A landscape with many valleys, sampled at points; each row gives a point and its height.
From any point a ball takes the steepest step (drop divided by distance) to one of its 2 nearest points. It stops when none of these is lower. Distance is the straight distance between rows; heights are no part of it.
(1001) h=11: [-1.31 -0.39  1.85 -0.51  2.32  4.30  3.06 -0.29  0.13  2.14 -1.58  1.79
 -1.72 -1.62  0.69  0.16 -4.74  0.67  0.14 -0.22  3.63 -2.49  0.39 -0.45
 -2.49 -2.04 -1.40  3.11 -0.28 -4.05 -0.68]
(128) h=628: [ 0.13  2.09  0.62  0.48  3.09 -1.86  1.62  1.22  6.75  0.48  2.10 -2.47
  0.28 -1.89  3.26 -1.68  1.56 -1.26 -0.73  1.31  0.06 -1.48  2.09  3.05
 -4.35 -0.47  0.40 -1.08  1.82  0.73 -1.48]
(704) h=590: [-0.98 -0.47 -2.02 -2.51 -4.09  0.55  1.82  0.65 -2.90 -3.20 -3.26 -2.46
 -1.36  2.74 -1.20  1.56 -1.46  1.87  2.65 -3.12  1.71  0.71 -2.68 -0.86
  2.88 -0.50 -2.20  3.11  3.95 -0.90  2.50]
(342) h=468: [-1.18  1.94  2.00  0.15  0.35  0.40  1.42  0.51  3.25 -1.64  0.37 -3.33
 -1.99 -1.22  2.07  1.61 -0.06  0.95 -0.86 -3.81  0.31  1.27 -0.49  3.32
 -1.74 -1.87  2.17 -1.15  0.16 -3.24  2.13]
(696) h=292: [-0.46  3.20  2.62  0.23  2.50 -2.04  0.41 -0.45  0.82 -0.69  1.13  0.05
  0.94  0.82  2.02 -1.05  1.28  0.78 -0.68  1.26  1.92 -3.88  3.20 -0.28
 -0.86  1.00  0.96 -1.76 -0.83 -0.32 -1.94]
(122) h=701: [ 0.92 -2.16 -2.90 -0.30 -1.68 -1.34 -2.18  4.36  0.10  0.99 -0.26 -0.53
 -1.99 -1.62  1.50  0.33  3.25 -2.05  0.36  2.16 -0.56  0.34 -0.37  4.13
 -1.99 -1.36 -2.88  2.90  0.03  4.31 -1.06]
(843) h=117: [ 1.49 -2.70 -4.45 -0.02 -2.16 -1.58 -0.50  4.59 -1.07  0.47 -2.43 -1.20
 -2.69 -3.47  0.16  1.53 -2.85 -0.73  1.35  3.04 -0.66  1.54 -3.59 -0.43
 -2.63 -2.36 -3.64  1.72 -2.23  2.87 -0.16]
(426) h=241: [-0.33  0.27 -0.69  2.13  0.52  1.53 -1.27 -3.78 -1.71 -1.97 -0.05 -0.20
  0.19  1.90  0.84 -1.64  2.12  1.44  2.38 -2.98  1.71  1.35 -1.32  0.01
  2.02  0.56  2.59 -4.90  2.19 -1.19  4.34]
(964) h=258: [ 2.36  0.60 -1.09 -0.24  0.00  2.11  1.33 -1.90 -3.07 -0.07  0.64  3.45
  1.85  0.99 -1.03  0.66  1.43 -0.56  4.43  1.46 -0.09 -1.41  1.24 -1.11
  0.05  0.22  2.88 -3.33 -0.45  0.95  0.04]
(450) h=372: [ 1.83  0.10 -0.41  0.58  2.04  3.20  1.26 -1.64 -3.62  0.07  0.56  1.93
  3.76 -0.24 -0.52 -0.39  0.90 -3.36  1.85  3.47 -2.52 -0.04  3.30 -2.62
  1.01  1.99  1.94 -4.82 -2.66  2.06 -0.34]
(838) h=565: [-1.31  0.58  0.37  0.56 -0.03 -3.39 -3.16  1.43  2.90 -0.88  2.85  2.01
  1.93  0.78  2.10 -1.31  2.43  1.15 -0.80  1.24 -0.32  1.95  1.91  3.43
 -0.79  1.41  2.29  0.67 -1.30  0.23 -0.25]
(987) h=178: [ 0.50  1.35  2.85  1.69  0.64 -1.23 -1.98 -2.17 -1.74  2.84  0.76  0.50
 -1.53 -0.34 -4.71 -0.98 -0.69  4.01 -2.94 -2.40 -1.35 -5.32  2.40 -1.20
  0.18  1.97 -1.53 -1.32  2.07 -2.31  0.62]
(995) h=89: [-0.01 -0.04  2.04 -1.32  2.68  1.36  0.69 -0.89 -0.75  1.88 -1.03  3.03
 -1.98 -1.19 -0.70 -0.22 -1.59  0.84  2.98  0.20  3.66 -3.97  1.38 -0.64
 -1.72  0.83 -0.37 -0.86  0.24 -2.26 -1.18]
(393) h=657: [ 1.10 -1.67  0.49  1.24 -0.46 -1.58 -2.36  5.09  1.03  3.26  0.06 -0.73
 -2.59 -3.05  1.48 -0.76  1.56 -1.81 -1.98  2.97  0.87 -0.03  1.91  3.82
 -5.65 -3.88 -2.79  4.06 -1.58  2.74 -1.57]
(487) h=606: [ 0.13  0.07 -1.91  2.27  0.09 -1.67 -2.26 -1.00  1.17 -0.14  2.57  3.10
  1.09 -0.67 -1.00 -0.32  1.48  0.57 -1.11  2.34 -2.33 -1.24  1.23  1.68
  1.45  0.45  3.14  0.01 -2.56  1.75 -0.96]
(540) h=321: [-1.97  1.13  1.06 -0.39 -1.35 -2.99  1.25  2.45  3.37 -0.94 -0.40 -3.32
  1.41 -0.38  0.16  1.47 -1.40 -0.76 -1.42 -1.26 -2.67  6.89  1.20  0.77
 -1.83  0.09  1.42  3.70 -1.24 -1.30 -1.73]
(706) h=527: [-0.23  1.86  3.68 -1.60  2.10 -2.59 -4.14  1.93  5.34  0.37  3.51  0.00
  2.43  0.44  3.50 -2.70  3.14  1.14 -0.20 -0.30  2.36  0.63  2.87  2.63
 -1.93  1.90  0.61  1.03 -0.33 -0.42  0.49]
(480) h=212: [-0.98  0.22 -1.22  0.03  0.41  0.94  3.15 -1.04 -2.03  0.10 -1.63 -0.48
 -2.81  4.75  0.63  0.77 -2.91 -1.99 -0.46  0.84 -2.91  1.66 -1.36 -1.02
  1.39  2.11 -0.94 -0.97  1.13 -0.60  1.46]
(504) h=502: [-0.66 -0.93  2.31 -1.78  0.44 -0.21  0.80  2.71  3.29 -0.27 -1.25 -2.05
 -1.67 -3.16  0.77  2.04 -0.37  2.24 -0.52 -3.02  3.63 -1.57 -1.81  1.86
 -2.06 -3.70 -0.41  2.02  0.02 -2.89  2.00]
(819) h=755: [-1.28 -2.71 -1.50  0.48 -0.34  4.48 -0.03 -0.17 -0.76  0.29 -1.43 -0.29
  0.96 -1.59 -0.58  1.51 -1.10  0.88  1.23 -3.72  0.74  3.40 -3.20 -1.31
  2.42  1.15 -2.69 -0.51  3.56 -2.69  1.85]
(832) h=434: [-1.09  0.90  0.94 -1.52 -0.97 -0.83 -0.03  0.76  1.07 -1.37  1.89 -2.03
 -1.98  2.08  2.46  0.66  0.40  1.57  0.21 -1.37  0.87  0.18  0.05  4.87
 -0.09  1.82  1.00 -2.90  1.20 -0.97  2.45]
(475) h=497: [ 2.46  0.72 -0.14 -0.61 -0.43 -0.18  1.72 -0.57 -4.15 -2.33  1.55  1.69
  2.31 -0.14 -0.85 -0.76  1.51 -2.97 -1.95  2.91 -5.25 -2.84  3.30 -2.85
  0.47  1.90 -0.07 -4.48 -2.51  3.78  0.21]
(89) h=98: [-1.81 -0.82 -1.92 -1.31 -0.04  2.79 -2.11  2.89  2.25  0.64  1.67 -0.72
 -0.45 -0.54  2.21  1.22  0.25  1.07  1.84  0.61  2.43  0.94 -1.59  2.87
 -0.75 -0.11 -1.54  1.48 -1.18 -0.48 -0.16]
(837) h=448: [-3.95  1.95  3.65  1.29  2.42 -1.34 -3.34 -1.28  3.08 -0.67  1.04 -0.78
 -1.51  3.76  1.25 -3.32  1.66  1.70  0.61 -1.85  3.42  0.06  2.02  0.83
  0.67  1.74  0.35  0.68  2.25 -2.90  1.18]
(699) h=199: [ 1.82 -2.15 -4.22 -0.96 -0.47  3.54 -1.94 -0.57 -0.35  0.85  0.23  1.89
  3.64 -1.35  0.24 -1.00  3.71  2.11  4.48  0.48  0.93  0.14 -1.45  0.27
  1.38  1.17  0.63  0.94  1.81  0.90 -1.31]
(668) h=242: [-2.25 -0.69  1.42  1.58 -0.05  0.96 -1.21 -1.05 -2.78  0.80 -0.26 -0.23
 -2.17  1.81 -4.20  1.38 -1.73  0.94 -0.26 -2.46  1.21  0.36 -1.31 -3.16
  0.64 -0.03 -2.15  0.53  1.87 -0.44 -1.11]
(707) h=313: [ 1.15  1.09 -0.20  2.54 -1.13  2.81  1.52 -5.38 -2.86 -2.73  0.41 -0.29
  1.75  2.87  0.08 -1.02  0.09 -1.77  4.85 -2.42  0.20  3.80 -0.08 -2.86
  4.15 -0.15  2.20 -3.52  1.43 -2.72  3.51]
(65) h=167: [-0.95  0.22  1.57  0.90  1.77  3.76  0.94 -2.28 -2.26  0.19  0.18  3.29
 -0.29  2.31 -1.48  1.04 -0.81 -0.22  4.70 -0.39  3.59 -0.25  1.20 -1.91
 -0.03  0.03  1.65 -1.57 -0.03 -1.85 -0.40]
(1007) h=176: [ 0.14 -0.06  1.57 -0.31 -2.08 -1.52 -0.86 -0.50 -2.39  1.57  1.12 -0.96
 -2.27  0.92 -4.24  0.77 -2.28  2.46 -2.84 -0.69 -1.18 -2.00 -2.10 -1.50
 -0.91  0.67 -1.52 -0.25  0.10  1.80 -2.64]
(252) h=83: [-0.47 -1.22 -0.84 -0.25  0.78  6.64  2.46  0.95 -0.71  2.17 -0.84 -2.04
 -0.63 -1.37 -0.25  1.96 -2.61 -0.36  0.21  1.04  0.75 -0.45 -1.93 -1.43
 -2.79 -2.41 -1.20  1.74 -1.44 -1.65 -1.58]
(941) h=646: [-1.14 -0.97 -0.91 -1.41 -2.10 -1.80  2.95  2.39 -1.54  0.16 -1.96  0.24
 -0.84 -0.77 -0.35  2.25 -2.54  0.86 -0.08  1.57  1.13 -0.27 -0.91  0.68
 -0.69 -1.09 -1.07  3.91 -0.93  0.21 -4.70]
(494) h=281: [ 5.41  3.41 -1.12 -1.39 -2.36 -3.23 -0.21  0.52 -2.13 -0.22  1.35 -1.44
 -1.56  0.95  0.64 -0.15 -1.28 -0.62 -1.17  2.61 -3.34 -2.41 -0.19  0.14
  0.41  0.97 -0.95 -0.59 -2.74  3.77 -0.51]
(363) h=232: [ 1.91  2.35  0.84  0.39  2.11 -1.52 -0.49  1.10  1.23  0.44  0.28  0.57
 -0.03 -2.21  3.31  0.01  2.36 -0.82  2.91  2.28  2.65 -2.58  2.89  1.22
 -0.08 -0.25  0.24 -0.51 -2.75 -0.16 -2.91]
(322) h=459: [ 2.54 -0.31 -3.11 -2.27 -1.20 -0.56  2.46 -0.29 -2.63 -0.77 -3.18 -0.21
 -0.22 -0.97  0.45 -0.33  1.31 -4.14  0.12  2.00 -3.71 -0.58 -0.40 -0.66
  0.24 -1.17 -0.69  1.77  0.31  4.43 -3.34]
(266) h=169: [ 0.69  1.24  0.91  0.85  3.27  1.14  0.68  0.16  3.51 -0.43  0.65 -0.63
 -0.01 -4.64  4.18 -0.46  1.37 -4.69  1.72  2.28  1.82 -0.30  2.03  2.74
 -1.40 -2.56  0.31  0.24 -3.09  0.56 -2.40]
(992) h=486: [-1.88  2.68  4.33  0.48  2.78 -2.54 -3.25  0.50  5.18  1.12  1.35  0.07
  1.17  0.90  1.89 -2.08 -0.75  0.40 -1.55 -0.77  2.47  1.46  2.64 -0.72
  0.07  1.06  0.44  1.87 -1.46 -2.36 -0.42]
(939) h=21: [-1.73  0.37 -3.12 -0.67 -0.17  0.07  2.69 -3.20 -2.90 -4.32 -1.33  1.53
  1.56  1.99  2.53 -2.55  0.86 -2.08  0.76  1.44 -3.70  1.19  0.41  1.10
  0.45  1.07  3.57 -1.70  0.40  1.38  0.02]
(472) h=581: [ 0.21 -1.60  2.35  0.55  2.61  0.40  1.60 -0.25  1.84  0.97 -2.38 -0.42
  0.85 -0.29 -0.18  0.78 -0.24  2.04  0.35 -2.61  4.81 -0.91 -1.53 -2.06
  1.10 -0.10 -1.15  0.83  3.42 -1.92  0.13]
(132) h=231: [-2.46 -1.29  0.42  2.55 -0.20  0.90  0.37  0.76 -0.41  0.39 -2.47 -1.25
 -1.33 -0.09 -2.89  2.57 -2.69  0.59  0.04 -1.43  1.55  2.63 -1.12 -3.23
  1.30 -1.99 -1.66  3.45 -0.62 -2.59 -0.21]
(498) h=373: [ 2.24 -1.95 -0.93 -1.28 -0.60  1.65  1.27 -0.32 -2.68  1.57 -0.03  1.13
  1.55 -2.08 -1.06  0.89  1.11 -1.66 -1.44  1.50 -1.51 -1.93 -0.17 -0.03
 -0.85 -1.52 -0.44  1.17 -0.25  3.59 -4.25]
(12) h=207: [-4.08 -2.76  2.45  0.80  1.63  2.26  0.77  3.23  3.49  0.16 -1.84 -1.98
 -0.56 -4.10 -0.56  1.09 -3.12 -0.64 -3.87 -0.80 -0.61  3.25 -2.04 -1.34
 -2.53 -3.00 -1.99  3.43 -1.99 -3.58  0.41]
(614) h=431: [-0.24  0.37 -3.54 -4.54 -4.08 -0.83 -1.17 -1.27 -1.90 -2.35 -0.29  1.67
 -1.63  3.15 -2.41 -0.61  0.64 -0.73  1.90  0.02 -2.34 -1.23 -2.09 -1.13
  1.36 -0.59  1.47  3.30  0.44  1.96 -0.07]
(913) h=371: [-0.04 -0.08 -0.57 -1.69 -2.90 -1.86  0.24  4.33  2.32  0.17  1.18 -3.33
  1.43 -1.64  1.57  1.88 -1.30 -2.68 -2.35  0.71 -2.69  6.10 -0.41  2.20
 -2.12 -1.08 -0.80  3.64 -2.01  2.28 -2.36]
(221) h=700: [-2.47 -0.32  3.28 -2.55 -0.47 -1.28 -1.66  3.15 -1.44  0.22 -0.61  1.13
  0.31 -1.48  2.17  1.29 -1.16  2.37 -1.64 -1.55  2.98  0.56  1.10  2.40
 -0.75  1.57 -1.41  2.46 -1.45 -1.30 -1.12]
(48) h=296: [-0.28  0.37  0.27  0.16  1.81 -0.08  2.29  1.32 -0.47  1.83 -2.79 -2.29
 -2.08  2.99  1.50  0.31 -1.04  1.46 -2.09  0.61 -0.84 -0.29 -0.95  0.90
 -0.72  1.98 -1.30 -0.31  2.19 -0.65  0.07]
(162) h=420: [ 1.23 -0.57 -2.94 -2.06 -3.61  0.01 -0.62  2.34  0.43  1.98  1.21 -1.82
 -0.31 -2.28  0.30  1.61 -1.73 -2.03 -2.78  1.42 -3.98  2.22 -0.75  2.52
  0.57 -1.05 -0.95  1.87 -3.77  1.15 -0.40]
(822) h=752: [ 2.34 -1.33 -1.61  1.04 -1.59 -0.70 -1.66  1.48 -0.74 -0.60 -0.13  0.09
 -0.05 -1.05  3.67 -2.23  6.28 -3.90 -0.16  1.54 -1.79  0.63  0.66  4.38
  0.83  1.00 -3.27  1.40  1.68  6.14 -1.57]
(195) h=99: [ 3.60  3.07 -2.06 -1.35 -0.85 -0.92  0.20 -2.14 -0.66 -1.81  0.55 -0.63
  0.24  1.86  0.96 -0.61 -1.40 -4.63  0.52  2.61 -3.30  0.87  0.22 -2.71
  3.81  1.09  1.74 -3.84 -3.68  1.93  3.57]
(424) h=44: [ 0.15 -1.86 -3.99  0.31  0.01  2.06 -0.96  2.00  0.25 -0.04 -0.95  0.85
 -0.65 -2.47  0.94  1.82 -0.57 -2.01  3.31  2.23  0.68  2.41 -2.60  0.83
  0.07 -1.35 -0.75  0.38 -2.25  2.45 -0.90]
(1013) h=179: [-0.95 -1.16 -3.05  1.71 -2.50 -2.09 -0.79  3.26 -0.06  0.48 -2.39 -2.60
 -1.54 -0.37 -2.30  2.33 -3.95  1.20 -0.36  1.00  0.02  2.27 -2.98 -2.75
 -0.90 -2.47 -1.97  3.04 -2.42  0.57  0.71]
(516) h=144: [-0.23 -2.00 -1.51  0.13  1.43  2.42 -3.18  1.02 -0.02  1.55  0.40  2.92
  1.09 -0.96  0.90 -0.57  1.37  2.69  1.47  0.45  2.57 -0.56 -0.83  0.93
  1.19  1.94 -0.05  0.06 -0.12 -0.04  0.70]
(899) h=273: [-0.54 -0.57  3.05 -0.72  0.52 -1.15  0.58 -1.26 -0.35  4.22  0.48  0.32
 -1.41 -2.03 -1.59 -0.74 -3.01  1.93 -4.89 -1.43 -0.55 -3.48  1.82  0.52
 -1.46  0.60 -2.37 -0.07  0.79 -4.33 -0.35]
(467) h=455: [-0.33 -0.76  2.26  1.06  2.77 -1.00  0.32 -0.66  1.97  2.06  0.13 -1.48
 -1.64  0.35 -2.35  1.42  0.20 -1.95 -1.47  0.02 -1.39 -0.20 -0.43 -2.78
 -0.32 -1.19  0.73 -3.06 -2.84 -1.57  0.53]
(147) h=746: [-0.40  1.52 -0.18 -0.18 -0.04 -2.15 -0.32 -1.72 -1.63 -3.90  0.74 -0.43
  1.64  1.62  0.88 -3.41  4.55  3.41 -0.43 -0.18 -0.93 -3.84  1.60  1.46
 -0.09  2.07  2.66 -3.92  1.58  1.23  2.07]
(650) h=351: [ 2.01  2.98  0.27 -3.08 -3.06 -5.89  0.39  1.45 -0.07 -2.59  1.59 -0.24
 -1.55  1.90  2.21  0.82 -0.71 -1.42  0.12  0.94 -1.92  0.54 -0.20  2.86
  0.20  2.20  0.18 -0.47 -0.37  3.44 -0.37]
(737) h=264: [-2.38 -0.66  1.47  0.18  1.54  0.04  0.02  2.14  2.06  0.23 -2.30 -2.27
 -0.01 -1.83  0.14  1.15 -0.62 -1.31 -2.78 -0.42 -2.71  4.46 -0.30 -0.39
 -0.27 -0.12  0.04  2.34 -2.80 -3.03 -0.66]
(633) h=357: [-0.85  3.28  3.00  0.84  2.35 -1.26  0.14 -1.79  0.43 -1.20  1.19 -1.58
 -0.05  3.30 -0.02 -2.61  2.36  2.69 -1.12 -0.96  2.29 -5.20  3.04 -1.06
  0.07  1.32  0.92 -3.95  2.14 -0.51  1.62]
(792) h=605: [ 1.84 -0.70  1.90  0.62  2.78 -1.83 -2.21  2.70  3.47  4.60  0.17 -0.76
 -0.81 -3.78  1.21 -2.18  0.49 -3.06 -3.95  3.32 -0.87  0.16  3.15  1.74
 -4.48 -3.05 -0.89  2.57 -3.26  0.35 -0.75]
(497) h=130: [-3.68 -0.02 -0.82 -0.95 -0.39  1.09  0.92 -2.77 -3.21 -2.10 -0.61  2.31
 -0.37  1.04  0.03 -0.94  0.30  1.16 -0.48 -1.74 -1.98 -0.34  0.79  2.12
  0.96  2.14  1.85 -1.26  1.98 -0.99 -0.74]
(118) h=379: [-3.11 -1.48 -2.00 -2.01 -2.26  0.47 -0.75  0.43  0.13 -0.23  0.90  0.86
 -0.40  2.35 -3.13  1.03  1.87  1.09  1.73  0.17 -0.11 -0.66 -0.78 -0.50
  0.99 -1.18  0.96  3.32 -0.70 -0.62 -2.38]
(60) h=195: [-2.85 -0.95  1.12  1.46  0.64  2.03 -2.33 -3.40 -3.18 -0.51  1.73  4.13
  0.35 -0.16 -1.33 -2.01  0.92  3.10 -0.19 -2.74  0.49 -2.00  1.52  1.54
  1.44  3.10  0.88 -2.19  3.59 -1.62  2.41]
(723) h=550: [ 0.19 -1.77 -2.86 -1.27 -2.75  3.22  3.68 -0.07 -2.09 -0.82 -2.31 -0.03
  1.17  2.17 -1.83  2.61 -0.26  0.70  2.18 -1.77  1.03  0.85 -2.14 -1.29
  1.18 -3.00  1.30  3.02  1.46 -1.08  1.73]
(313) h=274: [ 2.61 -2.20  0.59 -1.16 -1.96  0.87 -0.24 -0.44 -2.89  2.65  0.86  1.88
  1.69 -1.49 -4.80  2.31 -0.37  2.01 -0.88 -0.59  0.23 -2.19 -2.03 -2.16
 -1.37 -1.42 -0.47  0.51 -0.15  2.84 -2.66]
(875) h=217: [ 2.94  1.64  0.08 -0.79 -1.96 -1.01 -0.76 -3.34 -2.85 -3.45  2.02  1.85
  2.07  4.28 -0.17 -1.20  0.37 -1.64  1.22  0.11 -2.13  0.07 -0.72 -3.40
  4.53  2.54  1.64 -3.19 -1.22  1.57  3.71]
(754) h=462: [-0.71 -0.05 -2.55 -3.14 -4.72 -1.07  0.14  2.21  1.70 -0.75  1.18 -1.90
 -2.28 -0.45  0.84  2.70 -2.39 -0.80 -0.97 -1.72 -3.22  3.50 -2.42  2.98
 -0.26 -0.79 -0.20  1.14 -1.42 -1.23  2.50]
(700) h=106: [-0.68 -1.32 -1.87  1.79  1.99  0.85 -2.19  0.30  2.57 -0.62  0.02  1.04
  0.43 -4.62  1.78 -0.59  1.50 -3.15  2.12  2.56  0.06  2.49  0.18  2.30
 -0.09 -1.33  1.40  0.25 -2.66  1.55 -2.84]
(130) h=198: [ 4.81  1.84 -1.44 -0.14 -0.60 -0.38 -0.77 -0.34 -1.79  1.12  0.63 -1.08
  0.31  1.44 -0.62  1.44 -0.59 -1.83 -0.26  1.86 -1.52 -0.12 -1.18 -1.43
  2.30 -0.97  1.15 -1.85 -4.19  2.66  1.51]
(576) h=537: [ 0.63 -0.32  3.25 -1.54  1.02 -1.13 -0.29 -0.32  3.31  1.58  0.24  0.56
  0.27 -3.41 -0.37  0.53 -1.60  2.08 -1.85 -2.08  4.72 -3.33 -1.48  0.10
 -1.08 -2.41 -0.43  0.50  0.22 -0.72 -0.22]
(794) h=617: [-0.62  0.76 -0.07 -1.81 -3.79 -3.03  2.46  2.03 -3.06 -1.18 -2.66 -1.36
 -2.08  2.37 -0.49  2.09 -3.33  1.82 -0.17 -1.07  1.68  0.59 -1.28  0.12
  1.06  0.35 -2.26  3.54  1.67 -0.62 -0.97]
(656) h=272: [ 0.11 -0.34  1.08  2.48  2.85  2.46 -2.56 -3.46 -0.45  2.45  1.35  4.40
  2.30 -1.57 -2.75 -2.98 -0.20  2.04  0.01 -2.53 -0.04 -2.30  2.51 -3.20
  0.97  2.55 -0.72 -2.67  3.87 -2.11  1.80]
(49) h=816: [ 1.59 -2.56 -1.18  1.58  1.87 -0.05 -0.12  0.34  0.38  0.97 -0.28  0.78
  1.06 -2.71  2.74 -1.79  6.40 -4.20 -1.84  2.21 -2.77 -0.94  2.51  2.52
  0.82 -0.64 -1.43 -0.53 -0.06  3.46 -1.29]
(317) h=534: [ 1.12 -0.65  2.28  1.38  3.40 -2.52 -1.37  1.02  2.22  3.65  0.76  0.38
 -0.99 -1.20 -0.36 -0.65  0.43 -1.29 -2.88  3.09 -0.34 -2.09  1.29 -0.80
 -2.45 -0.53 -0.26 -1.60 -3.20  0.00 -0.10]
(593) h=374: [ 1.30 -0.94 -1.68 -1.42 -0.31 -2.69  0.29  4.08 -1.36  0.90 -3.72 -1.03
 -1.98  2.51  2.07  0.67 -1.36  0.16 -2.06  1.67 -1.93  2.19 -2.32  0.47
 -0.64  1.60 -2.03  0.77 -0.36  1.37  2.33]
(816) h=643: [ 1.67 -1.14  2.52  2.57  3.10  3.14  2.34 -1.97  0.87  2.94 -2.72  0.42
  1.97 -0.94 -2.64  1.19 -1.53 -0.26  1.39 -2.09  2.19  1.23 -0.58 -5.60
  0.13 -0.96 -0.38 -1.31  2.57 -3.01  0.74]
(257) h=384: [-1.68  0.89 -0.24  2.62  1.41 -0.37  1.82 -2.86  2.15 -1.07 -0.02 -1.94
 -0.29  1.26 -1.97  0.79 -0.55 -1.68  0.39 -0.21 -1.74  1.93 -0.31 -2.33
  1.90  0.18  2.32 -2.26 -0.96 -2.23 -0.35]
(684) h=320: [-0.77  0.23 -1.74 -0.11 -1.55  1.33  1.46 -2.60 -0.18  0.29  0.36 -0.41
  0.35  1.88 -4.36  1.36 -0.87 -1.17  1.86  0.07 -1.96  0.62 -0.79 -3.00
  1.13 -1.59  2.24  0.07 -0.95  0.06 -2.35]
(101) h=490: [ 1.10 -0.31 -3.75 -2.38 -4.58  1.60  1.64 -2.40 -2.78 -1.07 -0.54  2.43
  0.21  3.17 -3.96  0.59 -0.57  1.10  3.28 -1.74 -0.87 -0.64 -1.81 -1.03
  0.08 -1.05  2.19  1.21  4.22  2.02  1.05]
(369) h=697: [ 0.60  1.75 -1.71  3.10 -0.55 -2.85  0.38 -3.06 -0.07 -4.09  2.38  1.11
  4.24 -0.66 -1.03 -2.38  3.70  2.67 -1.64  0.35 -0.93 -3.18  2.21 -1.07
  0.96 -0.58  4.20 -4.16 -0.38  1.41  1.04]
(499) h=649: [-0.27  1.55 -1.01  3.38  1.17 -2.91 -0.23 -1.17  2.88 -2.21  3.04  0.09
  2.54 -0.67 -1.05 -1.59  2.69 -0.90 -2.01  3.52 -1.83 -2.41  3.19 -0.44
  0.00 -0.96  3.72 -3.04 -2.26  2.63 -0.65]
(41) h=576: [ 0.67  1.35  2.52 -1.78  3.37 -2.35 -1.28  1.06  7.20  0.64  3.30  0.10
  1.39 -1.02  3.79 -3.78  2.61 -1.65 -0.34  1.87  1.96 -3.02  3.66  2.03
 -1.69  0.26 -1.69 -0.11  0.82  0.87 -0.47]
(522) h=675: [-0.27 -0.62  1.83 -0.18 -0.97 -2.11 -1.93  4.14 -1.67  1.33 -0.06  0.93
 -0.32 -2.05  1.51  0.78 -2.55  1.33 -1.57  2.45  2.74  0.46  0.03  0.86
 -2.83 -0.09 -2.24  3.68 -3.03  1.30 -3.53]
(215) h=410: [-2.63  1.19  3.60  2.00  3.50 -0.52  0.04 -2.47  2.02 -0.32  0.14 -1.78
 -1.87  2.20  0.21 -2.07  0.12  0.49 -0.20 -2.42  2.62 -1.89  1.89 -0.55
  1.32  1.81 -1.85 -2.58  4.68 -3.57  1.97]
(783) h=62: [ 3.01  0.94  1.64  0.61 -1.43  0.19 -0.56 -2.01 -3.32  0.83  2.16  1.49
 -0.19  1.48 -5.31  0.46 -0.47  3.75 -0.99 -0.88 -2.84 -4.55  0.35 -1.75
  0.36  2.59 -0.77 -1.57  1.48  1.02 -0.07]
(974) h=400: [-0.07  1.23 -1.27 -1.63 -3.28 -3.44 -0.52 -0.70  0.48 -2.91  0.72  0.03
 -1.43  3.13  1.93 -0.73 -0.36  0.46  0.73 -1.09 -0.59  2.00 -2.24  2.87
  2.29  1.98  1.04 -1.21  1.67  0.65  3.08]
(698) h=129: [ 0.20  2.30 -3.01 -1.03  0.23  1.38  3.34 -0.75 -0.15 -3.08 -2.09 -1.26
 -1.50  1.80  3.41 -0.65 -1.92 -2.62  0.80  1.11 -3.77  2.28 -1.93  0.58
  0.93  1.22  1.55 -0.79  0.31  0.31  1.28]
(609) h=775: [-2.68 -1.37  1.20  1.12  2.08  5.37  0.59  0.13  2.53 -1.56 -1.43 -1.03
  0.40 -3.77  1.62  1.09 -1.35  0.43  1.07 -3.61  2.34  3.54 -3.27 -0.85
  0.94  0.17 -1.40  0.97  1.29 -4.16  0.76]
(5) h=711: [ 0.98 -2.65  2.35  1.22 -0.80  3.96  0.50 -0.96 -1.37  1.95 -1.78  1.27
  2.96  0.26 -3.07  1.93  0.44  0.12  3.31 -4.19  2.51  3.56 -0.25 -4.52
  2.09 -0.14 -1.90  0.27  5.36 -3.20  1.86]
(512) h=358: [-1.46  1.66  2.54  2.73  2.04 -0.68  1.38 -0.82 -1.56  1.19 -1.69 -2.82
 -2.89  3.56  0.45 -0.77 -0.81  1.83 -3.51 -2.05  1.18 -1.56  1.57  1.20
  0.06  0.62 -0.96  0.16  4.69 -1.89  1.24]
(679) h=262: [ 0.38 -1.50 -2.78 -0.42 -1.37  0.09  0.28 -2.63  0.08 -1.52  1.27  0.95
  2.94  1.71 -0.38 -2.03  3.43  3.03  2.34 -0.18  0.07 -0.96 -1.99  0.96
  2.05  2.27  1.74 -0.68  3.40  1.64 -0.82]
(615) h=314: [ 3.39  1.09  0.27  2.27 -2.88  0.02 -0.25 -4.37 -3.39 -2.26  1.91  2.10
  3.85  4.07 -1.62 -1.25  1.00  0.52  3.44 -1.44  0.79  1.56  0.59 -3.75
  4.39  1.65  1.52 -3.53  2.06 -0.03  3.68]
(103) h=149: [-2.60 -2.37  0.93 -0.69  0.20  2.48  0.81  2.32  0.75  2.23 -0.74 -2.04
 -1.08 -3.66  0.05  0.32 -3.78 -0.24 -3.07  1.64  1.18 -0.45 -0.90 -0.90
 -4.93 -3.87 -2.31  3.87 -3.01 -1.50 -1.96]
(562) h=191: [-0.21 -0.90 -1.51  1.12  0.54  1.28 -2.44 -0.69 -1.87 -1.09 -1.20  1.76
  0.64 -0.58  0.41  0.29  0.13  1.71  0.45 -2.23  1.83  2.54 -1.91  0.22
  1.34  0.07  2.13 -2.33 -0.18  0.86  1.91]

Where does a ball stop that starts at each point below?
(147) => (424)
(162) => (1001)
(754) => (1001)
(822) => (684)
(522) => (684)
(609) => (195)
(5) => (195)
